A landscape with many valleys, sampled at points; each row gives a point and its height.
From any point a ball rolls to the lowest of the 2 points nearest to it. It stops when none of these is lower. Distance is the straight distance between rows; heights are no part of it.
Q260 height 45.4: [ 86 110 136 109 180  78  88 124 119 150  98  92 107 203 113 148 134 113
 155 131 153 101 136 138  92 136  69]
Q137 height 39.9: [112 144 144 151 117 206 109 129 148 167 150 140 134  92 127 100 201 132
 167 140 158 117 132 152 138  92 227]
Q59 height 59.0: [104  93 173 119 103 186 136 146 131 131 163 127 101  82 137 119 196 169
 116 133 147 144 179 125 187 124 147]
Q631 height 69.1: [127 168 135 155 152 104 141 156 144  89 157 147 142 116 160  71 158 121
 147 126 108 138 169 196 160 180 158]
Q45 height 65.9: [163 163 122 154  95 143 144 135 148 117 166 181 133  68 140  70 149 124
 133 119 121 138 136 161 154 159 205]
Q761 height 85.0: [118  69 151 145 105 124 137 131 125 131 153  91  80 188 136 170 150 136
 115 146 105  95 171 154 166 116  26]
Q763 height 19.7: [154 146 104 141  95 207 142  99 124 183 138 122 124 110 117 133 111 125
 116 151 137  81  83 124 130  73 205]
Q26 height 15.9: [139 140  91  59 113 127 137 140  56 117  99 171 129  91 124 150  76 144
 113 131 142 141  81  81 153 127 133]
Q490 height 86.2: [131  85 157 122 103 135 121 123 123 116 150 111 101 147 125 151 121 155
 122 144 103 128 166 113 148 131  42]
Q616 height 90.6: [113 123 142 108 162 152 119 142  72 128 109 106 110 177 158  98 170 136
 163 179 124  81 163 163 124 136  84]
Q313 height 89.4: [147 149 143 148 159 121  97 144 134  82 140 137 163 147 156 110 140 122
 173 135 108 171 161 125  91 143 113]
Q372 height 90.7: [ 99  98 159 142 153  70 136 145 169  84 151 153 131 110 131 123 175 140
 116  92 125 194 176 120 150 171  96]
Q696 height 27.3: [165 149  88 128 110 131 149 122 117 108 133 155 151 106 136 131 100 114
 139 122 114 154 123  95 105 108 150]
Q669 height 48.0: [114 130 174 172 112 204 100 138 170 141 178 126 127 112 132 102 225 153
 161 149 135 134 159 153 141  90 206]
Q248 height 35.1: [136 156  88 114 153 109 120 127  89 150  48 139 168 128 114 179  83 114
  94 122 192 149  94  65  85 122 192]
Q269 height 26.5: [149 158  68 146 101 148 171 116 125 177 119 122 153 108 122 144  90 107
  85 123 142  87  82 122 126  81 218]
Q862 height 20.0: [142 144  91  83 120 122 148 137  69 122  85 137 118 116 132 114  84 135
 119 150 131 101  94 110 129 148 110]
Q242 height 27.0: [129 115 129  93  65 135 146 123 130 134 145 119  90  82 121 135  97 158
  79 128 112 100  87 140 185 138 106]
Q843 height 80.7: [137 139 188 157 123 159  83 127 174 129 135  63 113 159 119  66 113 145
 104 160 103  85 122 184  99 147 107]
Q577 height 24.3: [148 151  96 114 114 111 147 118 112 119 122 139 125 112 124 122  83 114
 125 128 105 124 100 111 118 129 126]
Q119 height 31.2: [138 143 109 165 119 112 147 124 157 113 159 175 153  89 131 124 138 105
 144  90 121 168 127 114 130 119 166]
Q190 height 28.9: [149 136  71 166  98 103 191  90 160 156 140 115 144 137 116 195  87 101
 103  79 117 117  84  84 121  58 146]
Q604 height 88.6: [152 132 130 123 140 138  92 141  92  81 125 143 140 151 154 126 126 129
 180 146 105 176 174  77  85 135  83]
Q183 height 28.6: [120  98 161  66  95 141  78 122 102 137  96 119 104 122  90 166  59 155
  99 149 138 128  82  94 125 133  78]
Q479 height 66.1: [114 120 142 135 134  88 144 137 155 120 150 118 113  99 137  92 144 136
 101 111 117 129 146 176 158 177 102]
Q924 height 42.4: [ 94 124 114 151 181 114 114 118 151 145 130 128 165 149 118 155 165  95
 168 109 148 145 133 121  92  95 159]
Q589 height 70.5: [130 181 134 167 146 133 140 146 146 113 160 129 152 131 154  73 168 117
 157 129 111 123 140 204 154 142 177]
Q194 height 11.7: [116 112 113  74 107 129 134 131  91 129 120 173 122  77 121 146 113 143
 125 118 143 154 108 105 170 139 121]
Q517 height 92.0: [ 96  81 148 149 134 108 146 120 177 132 150 155 139 119 120 185 178 127
 132  75 126 175 149 113 151 109  95]
Q966 height 30.5: [142 103 134  85  73 151 112 116 108 141 128 135 102 115 110 157  70 146
  99 142 114 112  92 103 151 115  90]
Q161 height 31.3: [135  99 149  73 114 145  68 136  86 116  74 136 107 148 106 147  60 156
 119 161 137 127 104  74 100 142  66]
Q332 height 32.3: [162 165  61 129 125 106 145 140  98 156  61 113 165 144 147 162  63 113
  78 123 158 121  97  61  85 118 186]
Q481 height 75.6: [135 161 143 145 190 134  95 141 116 111  82 113 151 165 127  79 137 112
 155 151 139 108 128 162  68 158 141]
Q740 height 39.8: [ 85  96 156  93 144  87  81 130 122 133 104  98  83 183 110 137 110 133
 129 138 152 101 133 124  98 159  39]
Q380 height 67.5: [122 149 143 129 134  84 141 151 133  88 147 137 110 104 158  65 129 140
 103 121 109 133 164 181 164 207 110]
Q667 height 79.1: [143 136 180 143 130 147  76 140 159 113 114 101 127 121 133  66 118 146
 104 165 130 111 130 184 104 181 125]
Q629 height 40.7: [101 128 101  92 164  57 110 113 125 157  67 119 127 138  88 180  84 108
 117  93 180 144  99  74  85 126 127]
Q401 height 40.8: [ 99 113 104 111 140  73 125 100 133 135 109 136 139 126  95 182 108 107
 132  95 147 161 110  78 114 113 107]
Q909 height 77.3: [124 143 159 123 159 130  91 145 115 118  85 102 122 146 127  75 126 125
 134 164 136  93 118 172  91 175 104]
Q906 height 68.3: [174 173 112 124 108  99 146 144 117 105 114 135 124 101 125  56  70 121
 106 144  99 101 103 162 138 190 146]
Q931 height 17.5: [102  98 134  91  93 137 139 127 132 134 136 164 119  54 132 141 148 154
 109 111 141 148 126 117 190 142 132]
Q39 height 90.1: [118 131 149 143 163  81 123 150 153  78 148 134 140 132 143 107 157 125
 155 112 109 176 164 137 118 162  96]
Q3 height 38.0: [105  97 110 112 114 106 145  98 137 159 129 139 128 119  98 187 114 109
 124  98 143 141  88  98 138  97 101]
Q576 height 30.9: [133 138 134 142 109 216 115 113 126 180 132 126 130  91 115 104 172 135
 144 159 159  93  97 134 131  96 214]
Q928 height 31.8: [144 129  66 120 109  99 177  98 119 165 120 112 127 145 117 208  74 103
  93 108 129 108  91  74 128  68 133]
Q97 height 37.5: [137 145 112 106 158  89  95 113 120 146  62 139 160 123  93 155  80 113
 106 120 169 164  92  78  74 149 170]
Q523 height 86.9: [152  94 118 100  92 130 127 128  86 105 138 128  94 154 139 168  97 140
 141 152  86 119 144  90 149 112  33]
Q868 height 30.0: [159 165  72 144 120 131 157 113 122 153  97 115 156 132 135 149  74 112
  85 126 139 113  97  90  88 102 191]
Q665 height 31.7: [158 141  91 173 106  87 201  95 162 125 158 132 141 146 129 173 104  98
 129  73  96 144 102  85 121  73 112]
Q705 height 64.2: [107 106 164 141 109 117 174 133 183 105 163 132  98  75 129  99 156 158
  66 102 119 134 154 167 196 161 123]
Q366 height 61.8: [107  95 171 122 106 166 150 142 161 123 168 143 100  59 124 103 186 168
  79 118 145 151 172 147 198 146 171]
Q341 height 88.0: [182 142 111 110 131 140 115 129  77  88 104 135 133 153 143 138  74 132
 157 155  97 146 145  60  85 121  88]
Q532 height 48.5: [ 76 117 105 133 181 143 144 132 130 175 127 130 151 132 126 129 185  96
 164 106 168 114 125 163 115  87 190]
Q927 height 83.5: [121 103 171 153 125 124 120 121 153 118 174  64  93 195 137 126 141 141
 109 141  92  89 166 169 144 122  55]
Q792 height 87.5: [158 116  87  96 123 139 136 125  63 123 117 138 120 162 136 173 103 123
 152 154 111 130 142  75 115 102  83]
Q847 height 92.1: [118 120 146 114 145 162 122 152  93  97 147 119 113 153 179 102 186 153
 164 149 114 126 199 154 143 133  94]
Q277 height 67.2: [167 157 107 138  86 110 152 129 135 114 147 162 133  72 123  85  98 120
 117 118 101 119 108 161 155 171 179]
Q32 height 74.0: [128 177 152 159 193 132  85 146 135 108 123 102 171 198 138  78 146 107
 170 151 115 128 132 186  84 138 147]
Q20 height 88.2: [139 122  91 105 146 153 133 123  63 138 100 132 133 161 151 146 135 122
 167 154 136 113 148 102 111 103 110]
Q853 height 82.1: [114 128 186 152 127 144  99 127 159 127 150  59 109 175 140  90 137 141
 111 161 100  81 147 201 126 132  77]
Q316 height 51.5: [103 119 138 143 188 122  96 105 125 166  97  77 132 202 110 145 147  99
 146 141 146  92 123 153  77 101 118]
Q865 height 35.0: [126 102 152  87 136 114  76 139 102 107  96 115 104 165 120 131  94 149
 142 154 140 133 140 102  93 157  45]
Q790 height 34.6: [109 104  77  88 112 120 157 102  87 169 106 123 116 136  99 204  87 116
 108 119 144 114  91  92 149  83 127]
Q760 height 22.7: [119 104 155 110  74 157 129 123 153 132 142 145 107  58 110 132 124 169
  88 116 125 136 103 130 185 141 137]
Q720 height 69.3: [142 139 129 110 100 105 132 142 126 117 118 116 105  97 129  65  79 137
  88 140 107  86  95 164 138 185 113]
Q176 height 55.0: [131 107 175 139  84 214 128 131 151 137 186 133 110  99 144 129 207 162
 149 139 130 147 175 119 163  97 160]
Q256 height 53.9: [ 94 130 119 140 182 163 123 118 112 181 102 103 147 169 123 124 172 103
 160 141 163  92 122 171  88  91 169]
Q76 height 91.2: [ 86  74 165 136 147  77 125 134 184 100 137 153 138 104 118 165 170 139
 114  75 135 209 155  99 142 151  84]
Q963 height 89.2: [128 118 114 109 160 164 131 131  43 141  90 107 124 194 153 134 154 128
 174 171 142  85 151 131 102 109  96]
Q730 height 34.7: [148 134 101 183 106 116 183 110 173 119 175 147 141 125 135 153 137  95
 152  77  95 149 112 112 132  80 139]
Q636 height 72.4: [156 204 127 176 176 121 125 140 150  95 147 110 170 175 151  76 133  99
 159 136 104 117 136 184 105 125 170]
Q921 height 37.9: [ 99 134 128 180 174  94 136 124 193 141 154 139 161 144 112 142 167  89
 157  83 130 155 119 145 112 109 171]
Q195 height 34.5: [116 130 134 184 142 101 136 130 195 112 160 161 164 108 119 124 158 106
 151  93 114 172 129 147 121 125 165]
Q482 height 64.3: [147 125 138 127  88 147 145 143 146 119 167 181 113  46 131  84 163 155
 115 107 134 155 147 143 188 160 195]

For each start below, name the point where the ball stops.
Q401 -> Q190
Q966 -> Q194
Q696 -> Q194
Q490 -> Q763
Q847 -> Q792
Q316 -> Q183
Q667 -> Q763
Q76 -> Q792

Call two points neighbours if one is among the 2 nearest of the other. Go from one point of each pair to the other, from neighbour to neighbour, staying as low as possible. Name the highest point that can't be avoided.
Q190, Q763 -> Q401
Q194, Q190 -> Q730
Q183, Q194 -> Q966
